Each row is a point on a tangle of strands that fork, close into loops and nearly touch. The rows are in no order.
Points whose rows are less than 44.1 apart are linked; no others are. Some points are linked to none.
bub: [ 10 -51  -9  -9  13  15   6  24  -2 -17 -21  28]
gep: [  0  31   9   7   3  25 -43   4  -1  28 -74   9]
bisem: [-15  43   3   9 -26  10  24 -33   8 -34  28 -37]
zile: [  6 -81 -38  -9  25  28   6  -7 -20   0 -37  24]
Nuni: [  5 -76 -27 -13  26  20 -18  32 -14  15 -24  55]
Barit: [  5  -3   5  12  -8   8  17  22  15 -17   6   0]
duduz: [ -1  33  19  16 -23 -59 -16 -22  -4   2  74  14]
tevip: [  1   1   6   8 -12   1  29  16  16 -25  28  -8]
furi: [  6 -83 -32 -12  23  25 -10  12 -17   5 -27  40]
fek: [ 11 -69   1 -25  21   9  -6  50  -5 -22  45  12]
badet: [  8 -69  -4 -24  19  13  -4  41  -5 -19  19  22]
mam: [ 10 -35  -6   0   8  16  13  16   1 -25 -25  18]
Bave: [  8 -69 -10 -20  15  16   0  28  -7 -19  -3  26]
bov: [ 12 -68   2 -25  22   6  -5  53  -5 -26  71  -1]
Kav: [ -8 -24  -9  -9  -8   9  48  -7   4 -76  17 -34]
Zedil: [  9  23  15  27 -11 -42 -24  12   7  38  41  14]
vogu: [  7 -14   1   9  -1  14  14  17   9 -25 -14   8]
sok: [-13  69  14 -19 -34 -34   5 -51 -10  21  12 -16]
Derov: [ -6  53  14  -7 -13   7 -30   2   2  46 -54  -9]
Pabuk: [ -6   9  -3  22  28  26 -14 -46   2 -18 -80 -19]
sus: [15  0 11 17  3  0 -3 39 15 17  6 19]
firan: [-14  70   9 -18 -15 -10 -16 -12  -2  45 -58 -17]
seb: [  8 -65 -18 -10  29  14 -22  50  -9  22 -22  64]
Kefoz: [-11  73  15 -20 -33 -51  -7 -34  -7  50 -13   3]
tero: [-10  51  11   0 -20   6 -12 -14   5  17 -17 -23]
rovan: [-14  16  -3  16  -4  17  22 -26   9 -56 -16 -35]
pasaf: [-19  45   3   3  -6  19  -6 -30   5 -20 -33 -37]
Gofa: [ 15   9  12  22  -1 -11  -6  32  16  26  20  13]
Rugu: [-14  79   9 -19 -20 -24  -6 -17  -3  54 -53 -11]
pepun: [  6 -27   0 -11   1 -33  35  28   3 -24  90 -13]
Vomif: [  1  -8   2   0 -12 -28  43  10  11 -26  80 -13]
Luvo: [ -2  37  15  13 -28 -38  -7 -24   3  11  54  -1]
rop: [ 25   0  13  26  17 -18 -21  57   9  48  14  36]
Nobog: [  0   4   3   8 -16 -13  39   4  16 -26  59 -13]
Zado: [-24  52   3   1 -13  14   5 -40   4 -30 -14 -47]
Dab: [-12  81  12 -19 -29 -45  -4 -29  -7  56 -34   0]
lale: [-11  43   7   8 -31  -2  25 -38   6 -21  47 -29]
levip: [  3  33  17  21 -17 -57 -33  -1   1  33  47  16]
guguk: [ -1  42  13   0  -5  16 -39   6   2  39 -65   0]
Pelo: [ -2  10  -5  20  24  30 -27 -30  -3   0 -88  -2]
kinu: [ -6  40  14   9 -32 -20  10 -34   5  -3  54 -15]
Lafu: [-13  29   1  14   2  21  -8 -27   5 -27 -47 -30]
Bis: [ -2  37  20  17 -19 -68 -33 -12  -7  14  67  20]
putu: [ 14 -31   0   1  20  11  -8  47   5  12 -18  47]
savi: [ -4 -90 -50 -14  48  67  36 -51 -22 -30 -11 -41]
kir: [  2 -77 -46 -10  43  46  30 -36 -23 -11 -39 -13]
divo: [ -8  15  -3  18  -1  20  11 -23   7 -47 -31 -28]
Kuleg: [ 11 -62   3 -26  15  -4   7  49  -4 -28  87 -13]
Bur: [-19  37  -1  10 -17  16  22 -31   9 -47   7 -42]
Kabo: [  0 -81 -45 -14  46  52  35 -46 -21 -23 -26 -29]
dapa: [  2  16   2  17  11  29 -36  -9  -2  12 -80   9]
kuze: [  5 -43   2 -21   5 -19  28  37   4 -29  84 -17]
dizo: [ 15 -14   7   9  10   9  -2  44  12   9  -9  32]
sumep: [  4 -81 -43  -8  32  37  18 -22 -23  -6 -38   6]
Lili: [ 14  12  14  29  -3 -33 -13  26  12  33  39  14]
tum: [-13  59  11  -8 -30 -11  -2 -33  -2  19   3 -24]
Pari: [ 15 -43  -5  -4  29  10 -16  58  -1  21 -13  58]
gasi: [-12  78  19 -25 -37 -57   1 -50 -11  32   0   5]
mito: [  7  32  19  10 -13  -3 -34  18  10  53 -17   8]

Name the points in between on the shortest way along the links from the first point to the second, in order.
Lili; Luvo | Zedil, levip, Bis, duduz
furi; Kabo | zile, sumep, kir
gasi; firan | Kefoz, Dab, Rugu
Pelo; Dab | dapa, gep, guguk, Derov, firan, Rugu
dizo; Zedil | sus, Gofa, Lili
lale; duduz | kinu, Luvo
